Each row is a point on a landscape with many valleys, with its height.
From any point a ball rolls to the lowest of the 2 points nearest to it. It stops when none of these is lower. Distance is the straight distance between rows; heights are no part of it.
Sodeb h=449: -1  -4  24  -5  -1  -34  -4  7  -10  -2  -15  7  6  -23  -4  36  2  -3  16  -17
gimam h=269: 3  14  20  5  -22  21  2  14  13  -24  -10  -28  -6  -26  -3  12  0  38  11  -17
guzuv h=315: 1  20  -14  0  7  21  7  14  5  14  8  -19  -1  -7  8  -10  22  -16  6  15
didu h=511: -11  23  12  1  -6  -35  -19  -2  -4  -16  -12  8  -5  30  11  -2  -27  2  -22  -17
Taz h=434: -12  -5  -28  -12  -3  1  -9  -23  30  -8  -11  -3  46  -4  16  0  8  -27  -28  16
riziv h=327: -18  -5  -15  -19  16  -26  43  19  15  9  -28  23  3  -17  -25  7  -13  3  27  -6
nakek h=480: 0  -22  -31  26  -27  6  -23  -4  7  -14  -6  11  18  1  4  -21  12  -22  -35  27
nesa h=254: 14  2  -11  0  7  -25  -4  -3  7  16  21  26  -11  24  -15  8  -1  -8  19  11
basid h=236: -20  1  -17  15  15  0  14  -17  -28  6  -22  -43  -13  -12  43  22  -4  -10  12  31
kikon h=340: 26  -28  -35  1  -12  4  -22  -26  12  1  14  5  -19  0  -9  6  -27  15  -19  -2
meluv h=724: -25  -8  23  -13  11  -12  24  24  -8  -22  19  25  -18  10  -2  -14  17  7  -12  -29
bal h=527: -12  3  -7  11  1  28  -5  -15  -7  -1  7  -30  3  -10  45  -23  0  -9  -37  16
vegil h=415: -5  -4  -21  -12  6  8  0  -39  10  -12  -2  -16  34  -18  32  15  29  -18  -31  9
zor h=307: 3  -11  -21  -36  28  -11  31  0  11  15  -3  25  -8  -4  -19  5  -6  9  16  -9
kabu h=490: -4  5  15  33  4  8  20  39  -34  -6  -13  -13  -33  -1  -7  -8  -11  7  21  -14
Meke h=753: -23  -12  -5  12  -5  17  13  21  6  4  2  2  -4  -11  11  4  -17  43  -16  -16
mogu h=607: -4  -21  -2  -4  9  0  -4  -6  8  3  30  30  20  32  -8  22  -13  39  -2  -15
bosak h=423: -10  -2  -26  19  -2  8  2  -3  9  4  13  -15  28  -26  16  6  30  -34  -5  11
rem h=290: 11  -14  -9  -6  10  -28  16  3  25  -15  21  33  1  24  -35  -5  11  -5  19  3
zur h=348: 2  -14  15  21  -10  -21  -6  9  2  22  34  -7  25  -25  -13  -4  12  -7  5  -36
gil h=277: -19  4  27  -11  -3  -11  -12  0  15  -5  16  -22  6  6  15  -3  27  -1  5  17
zugi h=413: 1  1  18  -18  30  -27  43  -16  -16  -3  -19  -1  -10  1  0  23  -16  -3  55  7
Vep h=611: 12  18  40  -1  -7  -11  4  -12  -5  -15  -2  14  44  9  -11  16  -10  10  6  -39
Pib h=504: -4  -28  3  -23  -6  0  16  3  19  5  -8  -17  -6  -24  4  -10  -18  17  5  -14
sor h=209: -28  11  6  -2  3  -29  -3  -7  -2  1  -26  -23  4  -5  26  18  9  -4  16  21
lati h=225: -13  14  34  -13  -10  0  -13  2  15  -25  12  -11  15  28  3  -25  11  16  -8  23
papu h=243: 2  -19  -30  -10  -4  -8  1  -21  25  19  -11  -4  23  -20  6  32  -17  17  17  -11
vopu h=325: 0  -17  -8  2  -5  47  -13  -19  8  15  16  -9  15  -10  -12  14  13  21  3  6
kosez h=273: 6  8  -1  -2  6  45  -2  -7  -16  -9  -32  -16  -4  -11  34  21  -4  23  -8  16
leton h=193: -5  -2  -10  7  0  -19  -8  -8  -7  10  -33  -5  -9  -7  25  27  -36  8  -10  -11
vupas h=132: 10  7  8  41  -11  -11  -4  -1  -23  31  8  -9  -23  -7  13  -11  -27  -23  11  -22
tura h=565: 21  9  -8  -30  12  -25  3  -3  14  3  -1  14  18  4  -45  10  -4  -26  3  -15
Bis h=406: -5  -3  21  33  -5  -8  18  22  -8  16  24  0  9  -24  -19  10  9  3  30  -33
boz h=543: -26  24  -4  1  13  -39  -11  24  -5  7  -7  9  -25  25  -6  0  20  -7  -1  6
pegi h=192: -6  9  -12  -4  6  28  11  23  -24  -6  -41  -21  -33  -22  3  4  -18  13  10  11
topu h=704: 2  9  -13  -23  33  -9  7  -3  1  7  5  -17  -44  21  -10  -20  -17  12  8  7
fugem h=429: 12  8  11  -10  16  10  27  -18  -24  26  -4  28  31  -9  7  -2  -21  -16  7  -21
Nul h=677: -14  -6  3  -5  13  11  -13  27  -13  -6  31  -10  -33  18  -3  11  11  29  3  -12
san h=438: -4  28  5  -2  -1  35  -12  -1  10  -17  -17  -4  -1  18  19  -5  21  12  -1  34
lasa h=257: -6  13  14  2  -10  10  -4  -16  -9  -11  -34  -2  9  -18  29  23  -5  10  3  2
zuse h=353: 10  -1  10  10  -16  -3  -25  -5  -3  -9  25  -20  11  3  3  -15  52  -41  -7  18
Kovan h=478: -1  -9  -46  19  -4  -13  -8  -16  28  23  7  0  30  -11  16  15  -9  -19  -11  -8
Zafon h=625: 26  33  37  -30  6  -5  14  -25  -5  -10  -20  13  37  -4  -25  22  -2  -6  -3  -35
kebom h=507: 13  1  19  26  0  5  12  6  -3  1  48  20  11  10  -15  -1  13  2  14  -11
dufem h=541: 5  -1  2  -17  4  28  -1  -9  -16  4  -1  -21  -5  -20  24  -31  3  -17  -25  0
fabe h=351: -16  7  5  -30  15  31  -3  12  -4  14  -6  -9  5  -8  5  17  22  6  10  10
bibop h=344: 24  7  8  -4  -23  23  -25  -7  -9  -11  -7  25  -17  -19  -8  8  3  -7  -24  2
tigav h=380: 25  5  9  -19  4  28  -20  -28  1  8  6  -22  -8  -29  1  20  23  -9  9  -6
gitu h=345: 11  -18  -1  -28  31  9  31  -12  18  -20  28  11  -20  8  -21  -8  10  4  26  -9
seve h=593: -15  -22  -10  -26  11  -19  7  6  18  -18  6  38  16  39  -8  15  -13  33  -18  -11
Duvaz h=524: -14  19  18  6  -16  -20  5  1  0  -16  -13  0  -2  10  25  -15  -36  22  -21  -17
Vilog h=425: -6  -11  13  12  -12  -46  -12  8  -2  -1  -25  -10  35  -16  -7  47  -14  -9  11  -21
Rudum h=488: 12  0  18  3  -9  3  -11  -14  -6  13  13  -36  1  -10  23  -3  -4  11  8  -13
Tig h=169: 14  -3  -16  26  -8  -13  -16  4  -10  13  16  30  2  25  -11  -44  -23  -45  -21  7
rari h=357: 19  1  23  8  2  1  16  -2  -11  -37  9  20  -18  43  -17  -32  26  7  10  29
mak h=481: -10  -39  15  -19  4  10  6  -1  -23  22  -18  6  -4  -44  -6  19  -1  5  8  -10
Fipe h=443: -3  -12  -7  2  4  14  9  -10  -16  37  4  36  29  -10  14  -1  -23  0  -6  -23
Vegum h=542: 13  -4  25  24  -9  -21  1  -11  1  -3  49  3  7  15  1  4  -6  4  5  -35
fegit h=592: 3  16  28  16  -15  -10  -9  -4  -9  -4  -5  11  29  2  12  -1  -6  1  0  -19
Zigep h=656: -4  -11  2  22  1  10  -24  19  -8  0  32  0  -10  33  -7  -3  13  28  -3  4
nedu h=214: -18  -8  -4  12  -16  -22  15  -2  -4  3  -37  3  -16  -19  13  9  -60  23  2  1
seto h=502: -13  -21  7  -31  29  -10  10  18  5  -2  25  -44  -9  1  0  -19  -3  20  18  -8
zaga h=426: 4  -2  28  4  14  -24  19  -2  -32  11  -11  2  -10  -6  -1  21  -14  7  42  1
dini h=207: 2  -3  2  -9  -5  -22  6  -11  33  2  5  -9  21  -7  -11  18  -14  27  21  -13
pivu h=171: -10  8  -11  2  4  -2  8  8  -13  16  -38  -6  -27  -28  13  11  -9  -9  -3  14
Veban h=147: -3  3  -31  12  -6  -2  13  11  2  18  -28  21  -17  -30  3  -1  -18  -25  -10  -2
Kelos h=544: -21  -3  8  11  -5  15  18  7  -31  5  -24  10  -9  -23  37  -10  -25  8  -4  6
Luvum h=421: -6  6  -8  4  2  36  2  -4  0  -25  4  -30  11  -25  13  8  50  -28  -24  21
lik h=515: -8  6  -9  20  -16  13  -18  30  -9  -6  -7  16  -13  4  15  30  13  6  -14  -8
delok h=106: 13  8  4  15  -15  -2  1  15  11  -14  14  22  30  17  -22  -41  0  -19  -7  9
zuli h=286: 12  -20  -22  -25  10  2  8  -20  15  13  21  26  1  12  -16  -2  -11  9  2  0
Zad h=172: 15  5  -22  33  5  4  1  -7  -10  30  -7  -10  -27  -9  11  11  -17  -14  21  -3
tib h=424: 19  -9  -3  41  7  -2  4  0  -9  -12  14  17  -28  47  -18  -13  -8  22  4  25
pufe h=184: 21  2  -25  28  -2  23  -20  4  -2  -7  9  -24  -21  9  -13  -5  1  -17  -1  34
tid h=159: -19  -6  -34  -5  -12  25  -7  18  11  -1  -6  35  25  -11  -8  6  18  -17  -32  -5
Lovut h=566: -40  -20  -11  -12  2  -9  -11  27  6  6  2  21  16  6  9  12  6  13  -27  -10
pulez h=114: 7  -4  -3  -8  6  -1  41  -20  14  18  7  -9  1  -14  -5  -6  -28  16  37  -13
vesi h=520: -14  -14  -4  -19  11  -16  17  2  7  12  3  -44  -18  -4  18  -12  -18  20  10  0
mas h=581: -26  -8  0  -16  -7  -17  -12  25  0  -9  2  45  -1  29  -13  7  -6  19  -26  -11
zudod h=491: 3  -30  7  -20  3  -17  12  1  -3  19  -9  -14  -14  -33  -5  7  -9  -6  19  -16
Fal h=202: 0  27  12  16  -22  -14  0  26  23  -6  -5  16  47  14  -22  -19  -3  -23  -15  -15
riguk h=501: -2  -1  -24  2  -27  14  -14  10  15  -18  -7  3  3  -9  -1  -50  0  -17  -37  24
Liram h=636: 18  2  1  3  -3  8  -3  -25  -5  1  14  16  6  30  8  -16  -27  21  -2  4
Befef h=682: 7  28  14  -7  27  14  4  18  -19  -19  12  -21  -34  34  -9  -20  10  11  8  4
Nedo h=346: -29  2  -4  -17  8  -19  39  34  6  -9  -39  19  7  -12  -12  -10  -5  0  8  13
Kisuf h=513: 1  -6  -12  10  -15  25  -15  -40  -8  -14  5  -5  22  -20  40  -10  -2  -14  -41  7
bepi h=253: 25  12  9  0  -9  -13  2  7  27  -20  5  -3  -10  -3  -21  22  9  6  12  -16
Gesi h=427: 28  6  3  6  8  34  4  -17  -1  11  30  -7  -2  2  -29  20  26  13  26  -4
vele h=525: -24  12  -14  18  -8  -28  -19  26  14  1  3  22  -10  22  -9  2  9  -18  -9  -4
napin h=528: -23  9  -3  18  0  19  -10  11  -19  -9  -31  -3  -22  -1  30  24  4  16  -31  -1
Las h=217: 10  31  -15  7  -11  -2  -8  8  28  -11  -18  12  10  -12  -15  19  26  -21  9  8
Kidan h=370: -18  4  -2  -32  20  22  -11  8  -4  -7  -21  -31  -17  -2  19  14  20  11  -7  24
vibiz h=293: -16  -25  -14  -15  1  23  1  -10  23  18  9  -4  8  -22  -13  23  8  36  6  -6
Saru h=29: 38  -14  2  -7  -13  -15  -3  -15  -1  0  18  32  30  5  -37  -32  -19  -36  -12  -15
Fisa h=174: -34  -4  -2  3  3  -28  -5  -1  0  -3  -18  -31  -7  -1  35  9  -1  -5  -23  7
bobet h=136: 18  32  -27  21  -12  35  -8  9  6  -6  -13  -27  -19  8  5  6  12  -4  3  26
Tipos h=660: 19  4  5  -18  5  -3  4  -4  -18  -4  9  16  -43  19  -16  -32  -1  -16  -13  15
Nuf h=634: 1  7  -12  34  5  30  -11  29  -15  0  20  5  -30  28  -8  -6  -5  9  -7  4
Nam h=399: 33  16  5  -9  10  29  -13  -28  3  -9  8  -16  -10  -1  -3  25  18  9  28  13
sugos h=247: 9  26  -5  13  8  -15  5  -11  -22  39  4  8  8  -2  16  -23  -12  -44  8  7
Sated h=326: 33  21  5  -3  -24  6  -28  -17  8  -21  -24  26  11  -7  -19  22  -2  -10  -17  -8
miv h=334: -3  -16  21  26  -21  -25  19  -9  13  -5  -18  -13  26  -25  -11  26  -21  17  44  0
sok h=369: -2  -1  -30  -24  -6  -2  -12  -8  24  4  -21  16  9  3  -1  12  -19  0  -15  8
mal h=519: -15  -9  9  -27  -9  -2  11  -6  19  6  -13  -10  36  -13  12  -22  -21  14  -6  -7
zupiz h=635: 18  13  36  -31  -8  -4  18  -36  0  -7  -23  -2  24  -22  -11  6  -4  2  16  -13
pupu h=731: -20  -10  0  22  10  -27  19  25  -8  22  10  25  -3  9  5  9  -22  25  5  -20
bamed h=752: -23  -12  26  6  -11  -12  31  41  6  -9  3  -12  0  -25  -22  -7  3  23  11  -28
dad h=471: -5  -19  -7  -40  11  -1  18  -8  1  17  -31  21  2  -39  -13  28  -12  -1  12  -8
Binun h=442: -10  24  4  -2  -5  36  -10  8  4  -19  -22  -26  5  -20  17  1  32  -11  -8  21
boku h=447: 12  -22  -1  24  -19  -13  -16  -6  -14  -10  5  24  -28  48  -7  -15  -16  23  -17  22
duf h=173: 45  -6  17  -15  0  -13  1  -29  10  -26  17  18  22  16  -32  -20  6  -13  8  -4
nor h=208: 24  8  23  -6  -7  -31  10  9  21  -40  23  3  -24  0  -34  1  17  -3  10  -26
Rinuv h=314: 24  -50  -24  -1  -7  -9  -4  -11  20  -1  23  24  -7  19  -23  -7  -24  8  -9  2
Vezop h=694: 3  13  -7  -16  50  9  13  3  -12  -15  22  -30  -42  31  -13  -17  2  21  24  0
Dedev h=308: 19  9  -10  -12  -10  4  -22  -3  0  -7  -15  26  12  -10  -19  45  -3  -4  -17  -36
lomiv h=393: -14  -10  12  8  -25  -21  -7  -3  13  -4  -15  -18  50  -26  1  23  -4  5  12  -20
zasum h=550: -35  -15  -5  -20  -9  -16  -8  16  6  1  -7  11  34  -4  10  -12  -9  2  -46  -19
Vetep h=549: 24  1  -1  -34  1  -9  8  -21  26  8  1  2  5  -16  -28  -3  3  -15  15  1
pesoz h=105: 21  -14  4  4  -19  -7  -10  2  -6  -3  2  29  30  24  -17  -45  -16  -27  -28  -3
lapip h=182: 13  12  -18  6  -14  47  10  -9  13  1  -8  14  0  -20  -8  -9  -12  18  -3  6
fem h=445: -15  11  21  21  13  -26  14  15  -26  2  -14  -12  -19  -3  1  16  -2  -20  40  10
zar h=646: 3  5  -12  -1  0  6  -7  -5  -2  7  -2  13  -9  10  24  -11  -25  6  -12  3
radi h=523: 7  6  -7  12  -28  3  4  14  22  -5  1  -16  -16  -12  -8  -52  -13  -12  -12  15
paf h=385: -13  -1  -15  -27  0  18  -14  -15  23  3  -12  9  22  -1  3  18  10  17  -8  21
Dagi h=516: 6  -13  22  2  -5  -13  -14  -14  8  2  43  -21  2  12  8  2  -5  22  1  -16
kitu h=268: -4  -33  -1  -10  -1  10  -1  -20  14  30  1  -12  28  -29  -5  38  6  14  11  -15
sura h=712: -14  -16  -12  -21  26  -21  14  -3  9  -6  19  5  -36  23  -8  -28  -16  13  -5  -5
Soro h=135: -25  -4  -21  15  -3  -6  -10  9  2  6  -4  -22  -24  -7  27  0  -13  10  -21  -12
letod h=258: 2  24  9  16  -14  16  -5  23  -5  -13  -25  -34  -2  -17  5  5  3  23  7  10
kud h=573: -9  25  16  14  -20  5  2  2  3  -2  -6  15  32  1  17  -32  -13  -4  -5  0
pugov h=720: -9  -7  0  -8  22  -27  21  7  -2  0  21  20  -23  14  -1  0  -20  11  5  -22
tufov h=431: -13  -8  -13  0  18  16  1  -29  -10  9  -9  -25  13  -25  43  15  10  -11  -14  15
vedav h=179: -1  22  -30  14  -8  5  -11  11  12  -17  -14  3  -5  8  -2  15  18  -10  -6  29
midig h=91: 3  19  8  21  9  -27  -13  -8  -17  16  -1  2  -30  1  14  -7  -9  -29  -6  -5
sidob h=323: 1  8  11  19  3  -15  -11  8  -15  -15  2  21  -17  42  -16  -32  10  -6  5  38
kis h=736: -21  -6  21  2  11  -5  41  36  -4  -16  5  13  5  -7  -2  -16  7  13  11  -18
Sapon h=389: -9  4  -7  7  0  15  -15  6  -4  -1  32  -29  20  -12  9  3  52  -32  -8  8
sopa h=487: -17  -10  -24  28  -9  -26  -23  27  10  18  14  5  -23  -9  -7  30  -1  -2  1  -17
Neki h=365: -14  7  7  -17  -4  -7  19  17  11  -4  -19  19  -12  -12  -2  -11  -11  10  -5  0
dape h=384: -13  -1  -21  -35  27  6  -26  -9  -8  -10  -6  -29  -31  5  7  31  17  5  -33  20
nafa h=695: 7  -4  19  0  10  8  3  27  -16  3  30  -6  -24  -7  -9  -1  16  14  11  -31
kor h=460: 4  5  15  -38  16  10  11  16  16  -28  3  -29  -23  6  -18  -7  15  17  6  3
Sek h=446: -1  -21  7  -25  16  25  -2  -21  -18  17  3  -33  9  -30  29  18  16  2  4  -1
leli h=205: -10  5  -10  25  8  7  16  -1  -15  23  -12  -27  -3  -13  21  12  -10  -14  30  18
lam h=454: 5  -9  -4  19  3  -12  -5  32  8  18  29  -2  -5  -18  -15  31  12  7  13  -22
Nenun h=464: 15  -4  13  15  -12  -32  -29  -4  -19  -18  9  25  -24  34  -6  -4  0  0  -19  4
zemug h=546: 7  14  -2  11  -15  19  -10  6  10  -9  5  -40  -16  7  4  -38  -10  1  -14  19
dero h=59: -13  18  -19  7  11  -21  -17  -11  -6  24  -16  5  -22  13  17  -15  -12  -34  -26  1
bomi h=463: -1  -10  3  -28  16  -26  5  3  -23  5  -34  25  4  -16  -5  33  -8  -10  5  -17
bir h=499: -1  3  2  34  -23  4  -28  9  -11  -11  10  22  0  5  12  12  7  -12  -31  -17
lote h=104: -17  -4  -24  11  7  -1  -12  19  4  -4  15  -12  -22  19  4  -18  8  -9  -12  14
nim h=92: -25  0  -31  14  15  -8  -19  -5  -5  5  5  1  -21  12  14  -19  13  -29  -40  13
Geza h=196: -5  5  10  14  -11  -12  21  5  -21  -12  -37  -9  -33  -26  3  -6  -43  3  10  0
Maku h=361: 30  -25  -8  10  -7  50  -14  -20  11  5  30  -11  0  8  -14  1  -6  25  9  0
sas h=459: -21  -9  3  7  3  17  0  -7  -35  26  -10  27  41  -10  31  -6  -3  -11  -12  -8
Sifol h=403: 2  7  11  -37  44  -14  40  -6  -5  2  -10  1  -24  5  5  3  -4  3  33  2
rok h=402: -23  9  -17  -16  17  -8  -22  2  0  -4  -2  -14  -14  26  12  27  24  -5  -8  34
Zuvot h=221: 17  5  4  -1  -13  31  18  -7  13  -7  -4  -10  -1  -25  -22  -9  0  27  10  -10
Gemop h=537: -18  -4  14  -36  0  7  4  -17  15  4  1  6  51  -12  -14  -22  2  -4  -3  -4
dufar h=616: 13  19  4  34  -10  37  -6  30  -36  -4  12  1  -29  -2  3  0  6  13  -14  -16
Kozu h=123: -11  -10  -25  -1  -8  29  19  13  2  16  -18  26  12  -26  -10  13  8  -8  -4  -5
vam h=148: 5  5  2  30  -9  -25  -14  12  -22  -2  -12  -14  -38  -10  13  27  -21  8  -5  -30
bifi h=115: 10  0  -21  3  -5  -8  18  -4  3  28  -23  2  14  -31  1  -13  -27  -24  9  -6
Muk h=532: 8  -13  -6  -18  -1  -5  -12  0  20  15  11  7  15  -19  -15  -3  2  -28  -3  -10
tigid h=111: 28  -20  1  -8  -20  3  -11  -24  13  -13  4  2  20  7  -11  -32  8  -11  -8  33
zeva h=375: -12  -16  20  25  -8  -12  6  6  4  5  -4  -22  28  -16  -2  24  4  13  25  -2
Gar h=278: 5  29  -19  13  5  14  4  -13  -14  20  -5  -14  -4  -11  25  -27  5  -36  -4  20
bozu h=237: 0  13  9  -24  -2  -10  -10  -16  5  -1  -20  -15  7  -16  21  27  12  -13  -3  4
Kibos h=711: -2  -8  37  0  9  4  26  8  -20  -11  24  19  -12  -4  -6  2  18  13  8  -45
zona h=508: -5  10  -26  20  -5  -15  -7  29  4  2  -4  12  -41  8  -19  19  6  -12  -7  -3
Zises h=271: 12  25  4  2  -9  -8  -8  5  24  -16  -11  16  51  12  -23  -2  13  -9  1  2
kaber h=183: 16  -47  -11  -11  -13  -13  -8  0  -4  -11  -11  38  9  23  -35  -28  12  1  -18  23
ribo h=175: 24  -26  -10  -1  -32  -17  -13  -8  16  -19  -18  17  32  17  -34  -32  13  -4  -13  36
netin h=391: 6  15  15  -34  13  7  3  -26  2  1  9  26  30  14  -18  -4  26  -5  16  13
napu h=506: -11  -17  -24  10  -8  -20  -15  8  22  16  22  -3  16  -3  -5  -2  -6  -12  -7  -14
vop h=154: 21  2  31  -8  4  -33  -10  -2  4  -17  29  -14  -36  15  -12  9  12  -10  13  -15
kap h=168: 20  1  29  -13  -15  -12  -17  -28  8  -22  4  -4  13  31  -3  -30  3  1  -5  23
Vori h=359: 18  -3  -1  5  -6  44  1  -25  -2  20  4  -27  10  -37  -6  21  21  10  14  -6
Guve h=465: -15  -7  13  -10  4  23  -3  -4  -9  5  10  -53  0  -17  24  7  7  27  5  1
kodek h=102: -19  -17  4  -33  0  0  -11  14  10  -9  13  24  0  16  -15  -11  34  -2  -7  21
gos h=67: 13  1  0  5  14  3  22  -9  13  32  1  -11  13  -32  -2  -16  -19  -8  28  3
pelep h=456: -4  5  -20  9  -27  15  -18  -10  26  -19  -8  7  40  12  -7  -7  21  -23  -29  18
gika h=555: -17  6  19  14  4  -4  11  0  -34  16  -16  9  7  1  36  4  -11  4  11  16
pemu h=392: 28  -23  9  34  5  -9  19  4  -19  -16  7  1  -22  50  -14  -37  18  20  10  37
Mifo h=322: 8  -9  -10  -9  11  -8  42  6  18  -21  25  19  -25  17  -20  -26  12  -10  15  -7
gimup h=212: 17  18  -9  6  -1  -13  -1  -7  0  26  8  18  11  12  -10  -34  -15  -45  -5  14
Melut h=536: -29  -5  -2  23  -3  23  7  17  -35  -2  -42  1  -23  -25  38  5  0  -8  -23  13
peza h=569: -11  15  16  18  1  -7  4  -1  -14  1  -4  -3  -9  12  20  9  -18  20  17  -5
Pesok h=405: 37  -10  10  21  -4  47  -7  -9  -22  -14  37  -20  -12  18  -14  -15  -7  28  9  -2
Vepa h=170: -29  -8  -6  11  8  -6  -3  -17  -9  13  -16  -30  -21  -6  46  18  -36  22  -17  -5
kefez h=235: 20  4  -16  21  -4  -1  -13  -4  12  14  19  -7  -7  22  -14  -17  12  -25  13  38
Kup h=414: 7  12  14  -19  8  12  8  -15  -3  21  -15  22  35  -3  -3  -2  10  -24  6  -7
Tagem h=109: 35  -34  13  -6  -8  -12  -1  -26  -3  -4  36  13  7  10  -27  -32  -4  -9  -7  -8
Kapog h=496: -13  9  -4  23  -9  4  -7  -25  -5  2  -4  -1  39  -4  42  1  4  -17  -21  -5
budi h=44: -27  -23  -10  -12  5  1  -22  31  9  -8  17  -4  -15  24  -13  -18  27  -4  -17  23
Gipog h=669: 20  6  16  -11  10  6  -16  2  -15  -18  10  -12  -49  37  -10  -20  16  -5  -2  25
Poki h=598: 10  11  29  36  -3  20  6  14  -35  12  8  2  -19  -8  22  -9  -8  10  5  -22
vofi h=356: -4  -2  -3  -2  -2  18  -5  10  12  15  23  -22  1  -12  -16  -32  21  -32  6  17
fela h=468: 3  32  11  28  11  0  18  20  -22  5  -11  -26  -35  1  5  -7  -6  -8  33  3
Pusa h=145: 1  -23  -20  -22  0  -4  -15  2  -5  6  -2  35  0  17  -20  -22  20  -17  -16  33
Sasug h=622: -10  -18  -12  4  3  9  -10  -11  -6  10  21  28  19  34  12  0  -11  25  -6  11
lebim h=376: -2  -1  16  -20  15  12  17  -1  6  13  -10  -3  7  -30  -15  -1  17  4  21  8
momon h=556: -3  12  13  -16  -16  11  1  -8  2  -8  -8  -5  10  -9  14  -22  5  -3  -15  12
vak h=299: -13  -24  7  -6  -7  0  -6  -5  4  21  24  -15  23  -33  -1  14  13  2  6  -33
Giz h=317: -6  7  14  0  -7  -23  -29  -8  0  -11  18  -17  21  13  19  -5  24  -30  -16  5
Duli h=582: 38  6  -4  3  1  -17  3  4  11  1  -6  25  17  5  -37  12  -29  -28  4  -37
pabu h=103: 8  2  18  13  5  -39  -9  5  -5  2  15  -8  -31  7  0  15  -11  4  5  -30
nivuv h=583: -2  11  34  16  15  14  9  3  -38  6  4  -11  -21  17  32  -7  -21  24  5  -13
dod h=358: 17  -8  -34  -18  0  -6  -24  -30  0  -1  -9  20  -13  16  0  12  -29  -6  -25  10
tameb h=552: -22  12  -1  -15  2  22  21  -2  -11  10  -37  11  8  -5  34  -26  -19  3  -9  17
Vamez h=483: 16  9  17  20  -25  -22  -37  -7  -13  -17  10  21  -14  15  5  16  -12  2  -18  -26
gup h=367: 16  -14  17  -40  18  6  9  -29  6  -4  33  13  6  15  -18  -6  17  8  25  4
lir h=452: 5  -4  -45  37  6  10  7  -11  19  13  7  -7  10  -7  11  25  13  -19  -9  14
Gevak h=497: -13  5  13  9  -6  -37  -24  8  -18  4  -2  18  -11  24  19  14  -7  -3  -26  -37
mulof h=653: 4  -2  -8  -6  7  -1  -4  -23  -14  12  0  21  -29  24  -1  -26  -24  -11  -18  19
mudob h=219: 28  15  12  -5  1  -18  -9  -15  11  -2  14  23  -2  12  -18  -3  6  -16  1  2
bop h=355: -3  14  8  -7  -12  -23  -15  -3  30  2  -9  -22  50  8  7  15  -3  1  8  -7
vadin h=535: -25  -16  11  -36  -13  -17  3  13  9  -3  -22  -2  42  -4  -5  -10  -31  15  -26  -30
Nevo h=400: 6  -16  -9  -16  3  16  -20  7  17  -9  21  -43  -3  -16  -16  -6  34  -22  -4  18
Panas h=743: -26  -22  -12  24  5  8  7  23  -9  25  9  11  -30  -2  13  7  -24  29  0  -18
ronat h=176: -13  -4  13  22  2  -22  -3  15  -34  -4  -33  -4  -51  -20  3  18  -27  -3  6  -6
Mur h=401: -11  -11  -13  -26  6  18  -22  -37  7  -1  -10  4  41  -1  13  24  32  -3  -18  15
piluz h=433: 9  3  3  -31  0  25  -14  8  12  -20  9  -39  -14  -2  -30  1  42  4  12  12
ganer h=218: -5  32  6  4  0  17  4  23  -29  -24  -38  -41  -27  -2  10  -1  -4  14  11  10
balet h=768: -29  -1  3  -2  -2  7  16  45  7  -12  15  -17  -13  -5  -7  -12  -9  32  -4  -19
Zikis h=466: 13  14  22  17  -5  39  8  -14  -7  8  32  21  20  11  -25  -3  31  13  16  -4
kug h=259: 6  25  -7  14  -5  -7  15  16  21  -2  -18  -7  5  -7  -2  10  4  -9  31  13
sinu h=418: -13  20  -6  -14  4  -1  -26  -4  13  -13  -9  -7  15  20  34  12  27  -1  -7  29
veli h=517: -11  6  -4  29  13  11  4  47  -24  7  -2  -15  -18  -2  2  16  7  15  22  -4
buf h=288: 20  9  -2  -9  -9  -7  -5  9  24  -15  -9  36  1  -9  -37  36  9  15  4  -23
pafa h=482: -4  -6  13  -40  19  -11  13  2  14  -17  28  -26  -20  22  -1  -23  8  4  9  1
siseg h=285: 10  28  0  16  -3  -1  1  -10  5  -10  7  1  -4  36  -11  -26  8  -6  18  36
leg h=318: 11  23  -4  -17  0  -19  -13  -9  34  1  -12  5  36  21  -8  14  -1  -11  11  13
ratu h=297: 8  10  1  22  -3  -14  27  9  11  -5  -26  -6  6  -12  -14  19  -19  10  40  -12
Baf h=479: -18  8  -7  12  -2  30  0  -11  -14  15  10  16  42  6  37  5  6  -6  -18  10
Tekup h=256: -7  12  -14  6  20  31  -1  -9  -33  3  -22  -36  -28  -2  40  20  2  7  1  14
zug h=160: 1  -3  -6  -14  0  -4  28  -21  33  -14  21  0  11  -3  -9  -12  -16  22  16  -12
Babom h=152: -4  8  -25  3  -8  27  5  16  19  7  -33  14  -3  -22  1  8  3  13  -2  10
nema h=394: 5  -3  12  -34  30  9  38  -6  -13  3  -20  17  -1  -19  -4  -2  3  -2  33  0

Two balls start at each pair of points below. Name the first point that both come to, or write never.
Zafon / Vetep | never
Panas / Pib | never
vesi / Meke | never

Call two points neighbours if one is among the 2 nearest of the other. Go from one point of each pair to the other, from neighbour to neighbour, staying as low as possible. Name the highest point that can't be avoided.
fabe / pabu | Binun
gos / Kozu | gimam
pabu / Saru | bir
Soro / budi | kosez
bobet / Saru | lomiv
budi / dero | lote
budi / tigid | kaber
pabu / Soro | nedu
